Each row is a point on a landscape with many valleys, with its height.
A ball rolls from a point to the lowest of its 5 nearest points, and stops where none of them is lower. Distance is the straight distance between rows; heights are no part of it.
Fabez: [-11   9  -5 -38 -35   0 -16 -22 -26 -16 -12 -14 -18 -68  68 -20  16 -20
  15  11  23   3 -42 -20  45  42 -12  63 -15  52  -1  23  17  -2  60 -32
 -43  11 -32 -63  28   2   5]  h=396
teniv: [ 21 -48   5  44  34  -1  45  32  -5  38 -13   7   7  33 -23   7 -48  46
  -6  18 -34  12  37   6 -32 -59   7 -68  -9 -17  18 -13 -21  -8  -9  47
  63  10  27  52  46  20   7]  h=82
zom: [ 19 -10   3   2  79 -12  28   5 -21  63  -4  35   4   0  14  13 -44  49
  -7   8 -44  35  22 -34 -11 -54  15   1  -7  -1  28 -18 -23  -6   9  49
  56  25   7 -18  65  -4 -26]  h=144
zam: [  0  21  -8 -40 -25  31  19   5  70   1  20  -6 -61 -27 -22   7  25 -21
 -11 -54   9  -8 -32 -10 -10  59   5  -1  58   9 -34  19  38 -52 -65 -24
 -54  13   5  16 -16   0  64]  h=644
Gik: [-19   0  16  -4  19 -16 -41   2 -26  -5 -27  13  20   6  -3   1  18 -18
  13  26 -12  17  11  -2   4  -6  11  -1 -30 -14  17 -21 -42  21  11  -5
   1 -24 -27 -23 -16  11 -20]  h=448
Tuk: [-35  17  14  33  28 -36 -18   6 -41  24 -20  32  41  13  37  18 -28  26
  12  22 -26  21  31  -3 -11 -31  12 -16 -56   5  -4 -35 -26  39  20  22
  45 -19 -29 -36   9   8 -64]  h=292
Domet: [ 12  -6 -18 -17 -48  13 -17 -19  37   8  20   9   2  -7 -25  -7  12 -29
  24 -29 -16 -30  -9  15   9  35  -4  11   4 -24  -7  -5  11  23 -23 -30
 -27 -30   0   2 -40   4  14]  h=370
vig: [  0  21 -16 -25 -38  -4 -31   8  46 -22  19  -7 -23 -21 -34 -12  45 -20
   0 -37  13 -28  -9  18  22  34 -13   3  57  10 -34  -4  36   7 -41 -59
 -70   4  12  15 -57   8  46]  h=433
Gutap: [-55   6  -8 -20   5 -11 -33 -11 -44   2 -12   4   1  -2   0   4  20  -1
   8  25  20   4  -3  -9   3   4  14   5 -11   3  13  -7 -16   0  16 -13
  -8 -22 -39 -23  12  -2 -11]  h=612
Bep: [ 21  13   3   0 -26   9  18   7  71 -40  16 -12 -14  18 -38 -14   0 -10
  -9 -37  -3 -19   4  22 -10  39   0  -1  58 -13 -26  -7  35 -15 -88  -4
 -14 -19  17  56 -76  16  47]  h=282
zeden: [-33  13   4   4   9 -44 -22   5 -55   4 -39  26  24 -14  45 -27  14 -30
  52  37  18  -4   0   8  28  20  14  16 -41   7  26  -3 -36  48  41 -20
   0 -44 -29 -27 -21  -1 -67]  h=333
dur: [  2 -47 -22  24  51   0  43  32 -21  74  -6  34   5  21  -6  24 -75  65
  -1  33 -70  27  23  -4 -30 -71   3 -28  -2 -16  27 -36 -29 -34  -1  52
  75  15  28  20  74  11 -22]  h=162
mozep: [  7   3  22   6   2   9   6   3  30   7   7 -11  12  32  -4   9  -2 -31
 -23 -15 -22 -15  24   2 -24  -6  -7 -27   5  -2  -8   6   5  -1 -20   0
  18   5  15  44   3  -6   5]  h=269
zetu: [ 38 -33   2  37  25  14  40  27  24   0  -2   5  20  45 -13  28 -29  23
 -28   1 -13   7  26   5 -31 -38   4 -57   7   2   1 -12  20 -13 -30  45
  42   4  30  90  29  14  -4]  h=159
med: [-13  14 -28  -8 -48 -17 -32 -20 -23 -65  -6  -4 -14 -52  60 -59  41 -16
  59  20  31 -22   2   9  32  18   0  71 -20  23  19  -4  11  46  49 -41
 -75   2 -29 -79 -35 -12 -15]  h=247
Marir: [  7  34 -22  10 -60  21 -67 -39   9 -60  18 -14 -33 -45   9 -41  57 -45
  12 -14  72 -44 -19  18  49  56 -21  70   9  -2  -1   6  36  64  41 -63
 -90 -12   3 -28 -65   1  19]  h=74
dufab: [ 21 -26  13  53  -1 -12   8  19   9 -17 -12  15  29  61  -5  35 -35  10
   2  17 -30   7  39  21 -20 -38 -10 -62 -21 -23  -9 -11 -11  23   4   0
  43  -3  31  27  -5  -1 -15]  h=104
kiguf: [ -5  27  -8 -24 -33  18 -12   4  20  -5  28 -30 -46 -38  -9   5  29 -27
  -4 -60  11 -15 -57  13  11  50   3   7  51  20 -35  14  35 -31 -48 -35
 -80  31   2  28  -6 -20  61]  h=560
Mugo: [  31    0  -15   14  -55   -1    4    8   88  -68   35  -14  -33   16
  -80  -28   -1  -20   -6  -38   14  -32   26   34  -11   24  -22   -5
   63   -7  -38    5   41  -19  -73   -6  -40   -8   55   54 -115   -2
   39]  h=273
zin: [-31  31   2  -3  33 -42  10 -12 -61  18  -8  22  21 -32  45  16   6  10
  22  38   1  13  -6 -14  12 -11   4  12 -60  -9  24   9 -42  18  46   9
  13 -19 -50 -46  28   2 -67]  h=723
Misev: [-14 -12 -23 -16 -10   0  -7 -27 -22 -17  10 -10 -27 -28  22 -19  37  -8
  26   1  27   2 -37   5  22  12  -1  24 -11   9  -1   6  -7   0  27 -33
 -29  -6  -5 -37  21 -16  21]  h=545
zosu: [  7  -8  -2 -32  53  11  14  -5 -26  52 -12  19  -9 -12  21  23 -15  43
  -8  -4 -30  38 -22 -23  -5 -44  22   9   3   3  31 -13 -15  -2   6  18
  37  21   3 -26  54  -1 -12]  h=424
vum: [-38  37   4  13  23 -54 -19  -1 -76  29 -12  24  71 -25  67  -8   7  13
  28  55  -8   5  20  -6   8 -25  42   0 -58   8  23 -22 -45  50  78  15
   3 -37 -44 -45  11 -23 -95]  h=590
gibif: [  9  41 -15 -25 -66   8 -45 -37   3 -73  10 -23 -27 -44  27 -48  57 -48
  13 -29  64 -23 -35  13  43  53 -13  89  14  36  10  27  31  29  55 -45
 -70   5 -14 -46 -63 -19   9]  h=106
govul: [-14  -3 -22 -28  -7 -13 -29 -11 -63 -30  -4  -6  15 -26  49 -32  24  -6
  43  27  23   2 -13 -23  21  30  12  17 -20  27  15   7 -17  35  27 -25
 -38  -7 -19 -48  -5 -11 -15]  h=439
leken: [ 34  -1   8 -25 -10  25  16  24  53  -1  26 -19 -30  11 -32  12   2 -19
 -16 -20   2 -14 -15   1  -1  27 -18  -2  32  -5 -21  17  41 -63 -61   0
 -27  15  27  47 -34  17  48]  h=538
Bena: [  6  32 -23 -35 -47  30 -35 -26  -7 -50  22 -33 -35 -63  16 -26  50 -33
  11 -29  65  -8 -57   2  52  54  -4  59  31  44  11  33  26  -4  59 -20
 -64  13  -1 -59 -31 -17  16]  h=155
Pakug: [-16  14  20  10  42 -25   4   8 -30  28 -13  23  14 -12  50  21  -7  30
  10  16 -17  30   5 -12   4 -44  26  -2 -38   0  25 -12 -36   5  34  36
  17   9 -28 -43  16  11 -49]  h=595
suson: [ 14 -31   4  19  38  10  43   0  10  21   8 -18  -8  16 -18  14 -24  28
 -48  -5 -16  -1   6  -9 -25 -12   2 -10  26  -9   1   1   0 -42 -33  57
  40  25  14  37  34  -2  20]  h=343
ziru: [ -4  44 -25 -49 -54  61 -29 -17  10 -37  17 -48 -36 -99  18 -20  43 -56
 -15 -39  49  -8 -73  14  65  64 -15  78  38  59   3  29  35 -30  36 -42
 -71  30  -9 -45  -3 -19  32]  h=201
terus: [-11  18  -3 -35 -36  19  -9   4   9   3  39 -23 -38 -22  -7  23  43 -27
 -18 -39  31 -12 -49   3  14  27   8  11  38  15  -3  26  20 -17   5 -34
 -52  14  18  -8 -15  11  51]  h=757
goti: [-21  28 -13 -28  -7 -48 -22  21 -64  -9 -19   8  28 -22  38 -29  22  -3
  57  54  31  -3   3  -6  29  23   6  26 -26  21  25   4 -15  46  41 -29
 -49 -23 -53 -64 -18  -9 -36]  h=107
rur: [ 14 -22 -15  40  44 -19  49  26   7  17 -18  23  15  39 -14  15 -30  45
   7  44 -36  16  42  15 -33 -70   8 -53 -19 -21  -7 -25 -13   7   3  41
  55   9  41  14  32  14  -6]  h=97
gisub: [ -3   8  12 -13  38  -5  -5  -7  -1  24 -20  17  32  27  -2  -4   3  -5
  -7   8  -8  27  20 -22  -6 -17   4 -14 -16  -4   2  -4   2   5   5   7
  16   6   3   6  26   2  -4]  h=443
sep: [  6 -19  -7  -8  74  -2  22  25 -41  72  14  18  -6  -7  17  36 -38  47
 -16  18 -68  30 -22 -26 -19 -68  22  -7 -11   6  42  -7 -37 -22  15  56
  56  23  -8 -47  68 -17 -41]  h=328
mava: [  9  32 -23  -5 -62  18 -33 -22   1 -70  15 -14 -33 -39  27 -65  40 -43
  38  -1  55 -30 -13  23  26  48 -21  67   7   7   6   5   6  50  70 -43
 -71  -4  -5 -63 -47  -6  -3]  h=129
firi: [-17   3  -9 -23  17 -19 -17  16 -86  29 -11   1 -28 -59  57   6   1  39
 -35  35  26   7 -33 -36  -4 -23  29  27 -45  62  47  15  -9  -2  41  -9
 -14  29 -30 -45  46  15 -19]  h=537
megi: [-25  21  -7 -33  -7  16  -5 -22 -19  24  -8 -22 -23 -30  30  20   9  -5
  -1 -10  34   6 -43 -29  28 -16   5  30   1  26   1  23  -9 -41  16 -23
   1  18 -19 -31  55   1  17]  h=559
zira: [-13  16   2 -16 -31 -11 -39  -1 -46 -44 -17  -4   2 -31  38 -67  22 -22
  49  28  20 -15  14 -12  11  36  -7  58 -30  32  23   9   2  38  44 -38
 -43   1 -52 -63 -19 -25 -16]  h=340
dop: [-29  13 -23  -6 -12 -18 -29  -8 -54 -17  -8  -7 -10 -37  53 -19  44  -9
  31  38  34   0 -11 -18  15  32  11  33 -14  43  14   7   2   9  50 -25
 -36   6 -43 -69   8 -27 -19]  h=464
fos: [-16   4   7 -24  -6  24   5  -6  -2  18   9 -13 -42 -17   2   3  20 -17
 -21 -18  25   3 -48  -3  10  -7   8  16  21   9 -10  13  -2 -22  -9 -15
 -24  20  -3 -14  27   3  45]  h=675
sola: [ 13 -18  19  -5 -13  10  -9   3  27  -9   0  -6  18  22 -15   2 -18 -18
 -35  -6  -8   2  15   0  -1  13  -2 -34   3 -28 -12  -1 -13  -1  -6  -8
  14  -6   4  30 -16 -23   9]  h=270
Der: [ -9 -15  15  38  13 -27  -4   0  -2   3 -33  16  27  36  -3  26 -30   9
  14  12 -29  22  26   3 -17 -16   4 -13 -29   0   9 -12 -36  18  30   7
  45 -15   3  -7  -6   2 -45]  h=130
gufen: [-39  17  24  -7  39 -16 -15  -2 -37  21 -28  10  11  -1   0  11 -14   8
  12   7   4  20  12 -29  22  -1  18  -8 -32   0  18 -16 -24  21  18   3
  19 -13 -15 -24  16  10 -26]  h=654
pupir: [-12  -9   2  34  34 -27  15   9  -7  28 -17  20   7  23   9  36 -36  25
  -3  41 -48  36  41   6 -25 -48 -16 -16 -47  -9  18 -35 -22  12  28  53
  65   9  19  -6  24  22 -36]  h=122
vizu: [ -1 -25  -8  35  60 -25  13  42 -12  50 -11  19  33  21  -6  21 -62  45
 -17  35 -49  28  32   2 -21 -65  -5 -17  -7 -10  27 -36 -31   1  -1  61
  88  10  16   7  40   1 -25]  h=131
nido: [-14   2   3 -20  13  11  -1 -22 -26  27 -31 -12 -19 -14   6  19  11  45
 -21   3  -6  33 -10 -28  11 -17   9  -1   1  12   9   7 -29 -18  10   0
   2  34 -30 -18  56   2   9]  h=613
zitef: [ 24 -24  22  39  56 -13  38  17 -13  35 -12  -4  14  34 -10  16 -51  20
 -40  16 -39  25  47   2 -21 -47  -5 -28 -11  -8  11 -26  -7  -9   7  47
  65  24  28  24  42   8  -1]  h=115
tate: [ 21 -15  22  45  -1 -22  12 -10   3 -21 -20  14  47  54  -1   2  -8  -5
   7  17 -29  18  33   7 -23 -12  -8 -42 -19 -41   1 -15 -24  48   7 -10
  29 -17  17  16 -27 -14 -19]  h=116
rupi: [-23   3  -3 -14  37  -9   5  -7 -33  21 -27 -10  -3 -11  -8  25  10   3
 -28 -13  10  25   5 -25  35 -19   2   9  -1   7   4   7  -8 -11  -4   6
  24   1  -9 -20  45  -2 -12]  h=752
Vedi: [  3   0  11  -4  26  32  37 -11  35  31  18  -1  -7  23 -13   9   2  -6
 -71 -14  -4   6   4   2 -14 -10  -3 -16  23 -25 -29  15  -9 -33 -30  36
  24  22  12  28  41  -3  24]  h=426
karo: [-35   9  -9 -31  14 -10 -23   1 -54   4 -16  -4   8 -43  61  -9   9  10
  23  47  28  18 -14 -23  30  25  -2  38 -43  36  29  23 -17  10  49 -26
 -20  25 -30 -53  14  -6 -24]  h=563
Nenu: [ 38 -32  12  29   5  20  28  24  37 -17   1   8  27  49 -21  17 -38  23
 -11   7   0 -32  29  -7 -23  -9 -19 -51  10 -15 -43 -11  25  10 -38  27
  36   7  13  69   0  -5 -15]  h=140
rimu: [-15  26 -40  -4 -48  -6 -33 -25   4 -52  14 -13 -14 -42 -11 -35  32 -40
  31  -8  39 -35   4   7  31  30 -18  42  -6  -3  -1 -13  18  53  21 -45
 -68  -8  -9 -13 -42  14  -9]  h=138
bidud: [ -7  -3  10  13  26   3  10  -7  -3  27 -11   6  13  44 -16   9  -9   5
 -41   8  -6  16  22   1 -34 -16  -5 -36 -15 -14  -5  -8  -3   9   3  -3
  46   3  11  11  19 -15   6]  h=102
Rezi: [-35  -3  -2 -13 -23  16 -11 -14  21   4  20  -5   6  -7  -2  -6  31 -17
   7 -12   2 -11 -13  -8   6   6  14  -9   2 -16 -11  -1  10  13  -8 -23
 -18 -15  -9  16  -3  14  29]  h=610
Boza: [ 23 -20  25  21  38  10  30   2  31 -12  -7  -6  22  42 -22  13 -10  20
 -31  -3 -11   7  27   6 -30 -39  -3 -43   2 -12  -7  -2 -14 -12 -11  18
  33   1  34  33  25  -2  -2]  h=182
lisel: [ -16   12    4  -27   24  -20   -1   23 -108   44  -13   -2   -5  -42
   77    8    1   40  -13   63   26   18  -37   -6   21  -28   24   18
  -44   43   47   14  -28    1   75   -7    2   30  -48  -41   47   -3
  -45]  h=588
fulik: [ 12  -5 -14  15 -20 -12  11  -6  59 -20 -10   8  23  44 -30  -9 -10 -21
  -7 -16 -23 -21  12  10 -10  12 -28  -4  24 -21 -37  26  21  -6 -44   5
  10 -29  14  37 -27 -13  18]  h=248
dumuf: [-12  21 -19 -29  -7   3 -16  -7 -47  -4  -9  -9 -27 -82  69 -19  17  -7
   1  24  28  -2 -35 -28  17  27  -1  62 -44  49  25  23   0 -26  60 -16
 -24  26 -41 -58  40  -1  -1]  h=463
zura: [-12  -1  32  -1  41   6 -15  -5  -4  29 -26  13  26  41  -7  18  -9   5
   7   4 -15  20  36   1 -14 -19   6  -8 -28 -10  18 -19 -31  20  31   5
  42  -6  -2 -25 -13  10 -24]  h=259
nuso: [  3   7  -7 -12 -17  26   7   6  73 -33  -1 -21 -39  -1 -55 -28   1 -30
 -21 -48  -7 -19  -6   6 -15  53 -15   6  43   3 -26  14  57 -61 -79  -5
 -33   9  17  55 -53  -3  62]  h=461
Lepa: [ -5   0   2  37  58 -30 -13  30 -46  41 -18  26  31   5  25  39 -43  46
  -2  46 -48  27  30 -19 -33 -57  14  10 -34  -7  13 -44 -29  17  15  52
  81  -6  -9 -29  37  -1 -45]  h=191
Nub: [  7  -8   7  26 -41  -9   8 -11  55 -33  14  -2  -1  19 -42 -19 -15  -7
  13 -24  -3 -33   1  20  -8  20 -27   4  23 -10 -40  17  17  -2 -52 -18
   6 -29  22  41 -74   7  19]  h=255
gim: [-12   3  -7 -30 -12   8  -3 -15  -9  -3  14 -17   6  13   4  11  13 -29
   0   6   5   9  -5 -15  11  -8   1  -7   4 -21  -4  -3 -13 -26  -7  -7
   1   0 -26 -16  27  12  14]  h=722
Luk: [ -2  -8   2  35  28 -25  10  21 -10  -1 -22  23  51  49   6  18 -38  13
   9  40 -31  18  70  25 -35 -37   0 -33 -23 -35   2 -31 -24  22  10  15
  53 -10  11  -1  12   3 -33]  h=103
gofe: [-31  20  13  -1  22 -38   0  19 -79  20  -8  20  37 -28  62  -5   7  -1
  23  40  36  18   2  -3  15   9  17   5 -53  10  15  -3 -42  28  78   0
 -34 -17 -43 -46  20  -6 -66]  h=505
biza: [  8   1  16  -5  15  21  29 -16  38   8  11  -2  -3  25 -24  -9  -7 -25
 -17 -19 -19 -12 -20  15  -2  20  -9   0  17 -12 -37  18  21 -37 -45  16
   3   2  14  36  -4  15  34]  h=422
vipur: [-23  26  -1 -46  30 -14  -5  -5 -59  25 -24   6  -1 -24  15  32   8  36
 -12  27  12  21 -28 -34   9 -11  16  18 -15  25  34  11 -16   3  29  11
   0  14 -20 -34  48   3 -23]  h=701
Peki: [-14   0   2 -17 -38  14   7 -23   0  12  27  -6 -29  -6  -8   1  19 -12
  -8 -26  12  -6 -36   0  13  20   9  -8  14   0 -13  15   9 -13 -20 -13
 -16  10   3 -14  16  14  19]  h=750
Dal: [ -4  -6  16 -16 -23  21  19   3  40  18  18   2 -17   2 -17  10  12 -45
 -13 -24 -12 -13  -5  19   3  11 -12 -10  30  -3 -31  -4  17 -20 -41 -15
 -14   0  -1  20 -25   9  40]  h=597
sof: [-27  35   2 -23  37 -47 -14  -1 -97  18  -6  26  41 -38  91  12  12  43
  30  55  -1   8  -9   5  12 -30  27  26 -52   2  35 -18 -54  38  84  15
  -2  -9 -42 -42  40 -12 -75]  h=631
razu: [  3 -12  12 -18   7  19   8 -14  20  22  -3 -20 -24  -3  -1   4  12 -25
 -29 -20   0   1  -9  -6  -8 -15  -8  -8  16 -26  -9  24  -1 -29 -15  12
   6  27  -7  19  32   0  29]  h=544
Gigu: [ -7   1  12   5  56 -11   2  -3 -22  51 -24  13  15   4 -12  28 -17  40
  -4  18 -26  40  24 -16  -9 -48   2 -10 -12  -9  30  -9 -22   7  10  19
  62   7 -10 -25  44  15 -28]  h=336
sel: [ 38 -19   9  29 -33  17  21  -9  58 -25  -4 -19 -21  43 -63   3  -2  -6
   7 -31  -5 -26   2  19 -13  41  -1 -22  44 -20 -38  12  37 -44 -85  -2
  -6  -4  42  77 -66   5  36]  h=109
pire: [  6 -14  14  -1  -2 -11 -13   0  -2  -1 -17   0  30  34  -7  -2 -11 -28
  -5   8 -10  -2  34   3  -6   1  11 -18 -21   1   4   1 -29  33  22   1
  26 -10  -3   0 -22  -1 -16]  h=209
litov: [  4 -38   1  60  43 -19  36  16   2  22 -10  34  38  40  -4  28 -50  48
  16  45 -21  33  48  16 -42 -60   2 -61 -38 -38  15 -31 -32  -6  -7  39
  74 -15  24  49  28   1 -37]  h=98
tezal: [-27  23  -6 -17  40 -51   6   3 -81  52  11  16  16 -48  64  40 -20  56
  -1  19   1  15  -9 -13  -5 -51  41  23 -30  19  53  -6 -56  15  52  31
  27   5 -46 -53  46  10 -69]  h=676
ziv: [  7  21 -18 -11 -42  26 -47 -16  -2 -24  26 -23 -54 -43   4 -32  50 -23
  -1 -32  32 -19 -63  15  29  55  -9  29  29  15  18  33  21  11  10 -37
 -81   7   9 -18 -16 -26  21]  h=133
Bor: [ -9   5  16 -47 -22  21   4  12  37   6  27 -18 -41 -27 -12  27  18  -8
 -20 -29   9 -30 -40  14   3  29  -5  -8  39  11 -16  24  36 -50 -31 -13
 -63  15  11  29   3  -9  59]  h=680
Fovom: [-15  -7   0  -2 -17 -20 -32 -15 -14 -23 -11  18  32  32 -24 -25  18 -23
  30   6  -5  17  15  15   3   4  12  -9 -31 -13  11 -21 -43  39  23 -15
  12 -28 -11 -16 -28  -1 -40]  h=277
Dor: [ 35 -14  11  22   6  29  36   8  46  31  14 -14 -45  37 -36  33 -37   1
 -15 -10  -4 -13 -15  10  -9   9   2 -13  44 -18 -30   8  44 -53 -63  36
  40  -1  38  62  -5  22  43]  h=395
Fubob: [ 38 -26  20  62  13  -5  27  17  29 -11  -3  31  45  66 -35  12 -27  28
  18   1 -27   2  44   0  -5  -7  -8 -78   6 -12 -16   8  24  20 -37  15
  42 -22  31  88 -33   4 -10]  h=132
gusi: [ 10 -10  22  11  36  12  34  25  28  43   2  -7 -16  15 -22   2 -21  19
 -38   7 -29  32  19   3 -23 -34  10 -21  12 -12  14 -15  -3 -14 -14  56
  43  26  11  21  54  -1   6]  h=253
fumif: [ 36 -37  15  68  31 -14  46  25   5  -2  -6  34  29  48 -12  27 -41  38
  24  32 -12  22  52  -7 -46 -48  -5 -75 -23 -33   6 -18 -19   9 -10  31
  62  -8  30  68   8  10 -16]  h=99
fufe: [ 14  37  -6 -16 -57  16 -21  -4  18 -26  37 -19 -25 -24 -40 -14  33 -20
  -4 -43  22 -31 -27  20  25  41 -11  14  39  19 -12 -11  29  23 -34 -49
 -65 -12   8  14 -43   4  31]  h=322
rabap: [  6  -5  24 -26  23  23  -2 -10  11  29 -11  -4  -6  24 -13   5   8   6
 -40  -8   1  25  11   1 -16 -17  18 -11   8 -12   9  -3  -3 -19 -22  16
  19  18   1  -2  31  -5  17]  h=371
Tupuf: [ 29 -16  23  -9 -36   4 -12 -10  53 -14  22  -8   3   1 -25 -11   4 -21
   1 -30  -4 -20  -4  11  -5  20  -7 -10  31 -10 -16  13  15 -16 -42 -15
 -23 -28  18  38 -57   4  37]  h=425
nifu: [-15  10 -13 -36  52 -23   9   1 -66  42  -5  16   5 -51  27  57  -6  52
 -10   9  -9  29 -37 -15   6 -50  32  30 -25  28  48  -6 -34 -12  36  33
  24  36 -48 -55  53   3 -39]  h=607
fiza: [ 36 -12  -5  60 -24   2  34 -10  71 -38  -7  -4   0  39 -57 -27 -30  -6
  20 -32  -7 -36  20   4  -9  16 -28 -28  36 -36 -62   3  26 -10 -60  11
   9 -19  51  57 -53   1  16]  h=167
rol: [ 31 -23  -4  14 -50  -1 -12  -4  47 -19   2  21  45  25 -18 -19   2 -16
  23 -28  -5 -29  21   5 -20  19 -26  -6   4 -23 -10   0   6  19 -17 -23
  11 -38 -15  11 -55 -15   7]  h=200
Ref: [  43  -13   17   -1   -9   47   20   11   77   -1   19  -33  -64   34
  -60   23  -25  -21  -24  -46    5   -3   -7    7  -12   35   -5   -4
   48    9  -25   23   61  -80 -103   19   -8    7   46   56  -45    8
   52]  h=438
nem: [-31  -4 -32 -17 -40   6 -36 -20 -19 -34  -5   2   3  -8   8 -15  35 -40
  17  -3  30 -26   3  -2   7   3   3  25 -21 -14   6   2  -5  16  14 -39
 -41 -21 -28 -24 -10 -10   2]  h=136
fetel: [ 23 -17  18  12  24  24  29  -1  38  14  -5 -17   1  22 -27  21 -12  -1
 -44 -22 -18 -10  17   6 -20  -7  -8 -22  35 -11 -33  -4  28 -45 -33  35
  30  11   2  38  29  18  26]  h=320
Dolu: [-32  -3 -26  -6 -13 -24 -42  -4 -18 -29 -17  11  27  13   9 -23   3 -15
  35  19   7  -3  19   7  13  16  14  14 -28 -15  18 -19 -18  18  30 -23
 -20 -35 -14 -20 -33 -15 -16]  h=307
Zedet: [-25  18   5 -35 -31   1  -8 -15 -24 -14  21 -30 -35 -48  37  -4   8 -28
  13 -10  20  -2 -44   5  29  31   7  29  -7  31  -7  17  15 -25  43 -17
 -34  13  -8 -50  24   0  12]  h=400
Gelop: [ 27 -19  19  43 -21  32  36  14  62 -24   7  10  -9  58 -41 -10 -31 -11
  24 -28   5 -26   5   1 -23  19 -22 -39  27 -16 -52 -11  40 -19 -83  11
   5 -17  31  58 -42  18   7]  h=124
vuri: [ -3 -11  -5  47  24 -32  -5  30 -16  11 -26  28  76  50  23  29 -48  40
  21  62 -35  33  65  10 -24 -65  -7 -44 -40 -31  -2 -27 -31  14   5  42
  68  -7   7  13  13  -7 -46]  h=100
Galit: [ -8   7   5 -22 -46  31 -23  -2  22 -16  38 -16 -13 -10 -17 -15  35 -25
   0 -33  -8 -20 -19   8  18  26  -5  15  22 -11 -14   9  22  -8 -32 -40
 -34 -13  19   8 -31  20  39]  h=542
pofon: [-12  16 -18 -40 -32  40 -19 -27 -15 -31   9 -43 -41 -69  18 -17  35 -36
   2 -27  43   4 -54  -1  44  43 -12  44  12  59  18  30  20 -15  51 -33
 -29  16   9 -65   9  -2  39]  h=245
gilu: [ 28 -47 -10  21  51   8  43  35   5  38   6   5 -19  23 -37  13 -24  42
 -48  18 -45   8  24   1 -36 -52  -7 -33   8  -8  17 -10 -12 -41 -15  51
  47  34  32  51  63  -2  22]  h=212
tavad: [  6  18 -30  14 -61   9 -40 -15  20 -42  22 -13 -14 -34 -29 -70  29 -28
  15 -43  29 -50  -2  14  13  39  -5  38  -5 -14  -7  -4  19  46  -9 -57
 -64 -42   7  -1 -59  28  13]  h=139
mepom: [  17   -8    8   55  -52   -6   14   -9   62  -54   20   -1  -13   33
  -70  -33   -7    7    8  -24    0  -34   25   13   -3   21  -20  -11
   47  -37  -43   19   48    2  -73  -12   -6  -31   40   47 -101    8
   25]  h=203
Nuked: [ 12  -3   1  24 -21  -7 -28 -10  18 -34 -11   0  49  49 -11  -5  -4 -12
   0 -13  -9 -16  11  -5 -18  14 -11  -9 -14 -22  -4 -12 -19  43 -13  -6
  12 -48   5   4 -33 -32  -6]  h=150
Vabuf: [ 35 -18  16  32 -17   7  -7   6  34 -31  -1  12  34  54 -20 -21  -9   2
  -6  -9   1 -32  30  -1 -21  -3 -37 -42  13 -26 -25   6  28  18 -29   6
  16 -23   9  41 -40  -6  -4]  h=145
lesu: [ 19 -22   7 -12  63   3  46  15  -9  47   8 -14  -2   8 -23  16  -6  51
 -42   8 -38  30   8  -5 -23 -44  10 -13  28   0  24  -3 -14 -11  -7  44
  49  33   8  17  45  -5  -3]  h=348
bog: [-15   1  12 -37 -12  18  15   0  21  34  24  -8 -36 -20 -20  15  23  -8
 -22 -21  18  -6 -34   7  14   6  14   9  33  11 -10  24  14 -33 -19  -4
 -38  16  10  -4  38   8  55]  h=728
tefip: [  5  28 -27 -46 -52  46 -23   0  16 -25  21 -23 -39 -73   9   1  23 -28
 -13 -49  34  -5 -84   9  14  60  -3  29  52  34 -25  23  40 -22   5 -27
 -78  23  -5 -20  12 -28  48]  h=318
logi: [-33  15 -42 -17 -24  -2 -19 -27 -15 -60  17  -1 -16 -43  25 -37  39 -22
  67  -3  37  -3 -28   1  39  44 -15  64  -3  15  -3  -6   5  24  52 -31
 -56  11  -7 -57 -13 -21  -4]  h=152
ziboz: [ 15   7  -1  -3 -45 -15 -19 -13  44 -44  22  -3 -12 -17 -28 -28   6 -21
  13 -47  -6 -43  -4   8  -1  19  -9  10  17  -4 -20  -4  18  20 -36 -49
 -47 -25   0  27 -84  21  18]  h=96
Vado: [ 25 -41   5  21  36  22  57  28  31  22  -2   0   3  42 -32  10 -47  15
 -45 -19 -11   0  14   0 -38 -10  -3 -22  23   4 -27  -7  26 -25 -34  66
  30  10  27  81  45  15   4]  h=211
nibez: [ 22 -18  24  32 -13  -1   7   6  13 -11 -19   8  43  57 -21   3 -21   7
  16  17 -20   5  33  -1 -16  -5 -15 -56 -24 -43 -23   6   1  19  -8  -1
  32  -4   4  47 -32  -9 -25]  h=117

Call two points neighbours if one is among the 5 nearest of the other. Go from one point of each pair to the other, from neighbour to neighbour, staying as low as possible. Name the highest point that can't be avoided.
sel and goti -> zeden
ziboz and nem -> tavad
bidud and teniv -> Boza
nem and Marir -> rimu

Write out the way that a ball takes from each point below.
fulik -> Vabuf > nibez > dufab > fumif > teniv
tezal -> lisel > firi > dumuf > Fabez > pofon > ziv
rol -> Vabuf > nibez > dufab > fumif > teniv
Nenu -> nibez > dufab > fumif > teniv
